Each row is a point on a tangle of strands that fork and nearly touch. The rows are in no order.
Points whose rows are less than 43.5 apart are linked; no others are.
zoz: [ 28  -2  14 -17 -15  -7 -47 -11  33  30 -16  42  11 -62]
Golu: [ 19   4  12 -29 -46 -16   8  -3   2  28  32  15  -1 -29]
kigus: [ 24   7  19 -29 -28 -25 -26  12   6   3  -4  15  16 -61]
Zotub: [-33   0 -36  22  57  22  22 -23  -5 -15  -5 -30  25  45]
nuf: [-27  -3   4   9  13  10   1  24 -14 -17 -12 -19 -20  29]
Fef: [-18 -10  14  -7  -9  16  -7  28  17 -12 -24  16 -24  -1]
Vomo: [ 11   7  25 -17 -17  -9 -32  10  26  -2 -24  27  -4 -47]
Tez: [  1  22   0   1 -10 -26  22 -42 -15  23  49 -11   4  24]
Negi: [-32   3 -44  23  71  29  30 -24  -4 -12 -15 -37  32  33]
debi: [  1  -8  -7  -2 -18   8  18 -31  24 -10  35  12  -9  53]
matuv: [ 20  -4  -5 -28 -36 -36 -17  21 -25  -6  17   6  43 -66]
dure: [-23  -7 -37   7  39  29  18 -16   3 -21   3 -36  14  51]
zad: [ -6  24  17  15  -4 -24   3   2 -31  -5   4 -16 -13   4]
latil: [-19   4  -7  46  87   9   9  23 -42  -8 -47 -43  11  21]
banu: [-13  19  -5  10   4 -17  18 -41  -4   5  34  -8  -1  41]
Norup: [  9  30   1  11   9 -33  19 -33 -42  31  42 -20  20   6]
Fof: [  6 -42 -22 -12  -3  57  10  24  32 -13 -23  -8 -22  23]
nedu: [-27  10 -15  42  90   9  18   4 -31  -1 -34 -29  22  25]
Dob: [ 28   0   8 -31 -30 -34 -31  14  -2  -1   1  12  31 -67]
Lodos: [  9 -12  10  -5 -35  15  -4 -15  41  22  -4  50 -23 -21]
pizak: [ 14   2  28 -10  -4 -13 -54  11  28  -7 -39  31   2 -49]
rud: [  8  28  14   7 -12 -34   4   4 -39   0  11 -20  -5 -18]
zor: [  3 -14   9  -6 -34  13   3  -2  36   9   0  38 -29  -3]
gedop: [ -6 -18 -25  -2   5  28  16 -17  20 -24  20  -7   3  60]
supet: [ -5 -15   5  -4 -21  12  11   0  25  -4   6  20 -28  23]
lekiv: [ 18  -4  12 -17 -42   5  -1 -15  35  33   8  42 -13 -32]
lisi: [-19  -8 -31   6  23  26  17 -19   8 -24  15 -21  13  58]
fabel: [  7  23   0  -8 -14 -30  18 -31 -27  30  53 -15   9   9]
gemom: [-23 -10  -2   1   6  16   6  17   0 -16  -6 -13 -20  33]
Bev: [ 18 -46 -28  -6  -7  65  13  12  40 -12 -15   5 -18  26]
Beva: [ 21   4  20 -24 -25 -15 -28   3  22  15  -7  28   8 -58]
Luvu: [-17 -24   3  -9  -4  34  -5  38  19 -14 -31   7 -23   4]
Denob: [ 18   5  -8 -15 -33 -42  -3  18 -47   2  24  -9  35 -56]
fatat: [-11 -32 -10 -14   3  44   2  34  21 -12 -30  -5 -24  17]
baf: [ 15  24   7   2 -20 -34   3   6 -45   5  15 -19  10 -33]
sumib: [ 13 -38 -25  -4  -9  49  15   3  34 -19   6   6  -9  48]
fozi: [-17   8   1  53  65  -7   2  32 -49 -18 -44 -35  -2  13]
Tana: [-12   6  25  -6 -16  -3  -8  22   6 -11 -14   9 -24 -10]
Sozan: [  8 -26 -24  -2  -4  38  17 -11  29 -25  19   3  -1  60]
ser: [ 21  -1  17 -10  -9   1 -50 -13  37  26 -23  49  -1 -52]
Kire: [-10   0  -8   3  -3  -1  18 -35  11 -11  34  -1  -4  53]
Kuvan: [ 19  15   2  -4 -29 -41   1  13 -46   1  18 -16  21 -48]
pivu: [-31   5 -32  33  89  23  32 -11 -12  -3 -29 -35  31  26]
fut: [-15 -15   0  -2  -9  18  10   9  12 -12   3   1 -24  37]
givas: [ 17   7   8 -27 -42 -25  10   6 -25  27  43   3  15 -30]
dak: [  7  -8  18  -5  -3  10 -50  -6  41  16 -35  50  -9 -42]
mimog: [-18  14   7  49  47 -10   1  22 -45 -16 -30 -29  -5  13]
vav: [-10  20  22   4 -10 -17  -2  14 -18 -10  -4  -7 -23  -2]
mim: [  2  36   3  26  26 -36  18 -36 -39  25  22 -18  15  12]
piped: [ 17   0  13 -25 -45  -6   3  -7  20  30  20  25  -9 -31]
mesuv: [-28  12   5  28  30  -1   1  20 -33 -16 -17 -26 -11  25]
fatif: [ 25  -9  28  -5  10 -15 -72   5  35  -8 -49  33   4 -47]
bedo: [ 13  17   4 -15 -30 -28  17  -9 -29  28  46 -11   6  -5]

Follow the links from the first point to the second, and from the first to the third. Name the last point that the two ways share.
ser / Kuvan / fatif: Beva
Dob / fatif / dak: Beva
banu / Golu / mim: fabel

Name the points in between on the shortest way along the links from the first point to the second, in order.
mesuv / fut: nuf > gemom
rud / fatat: zad > vav > Tana > Fef > Luvu
latil / Negi: nedu > pivu
Kire / mim: banu > Tez > fabel > Norup
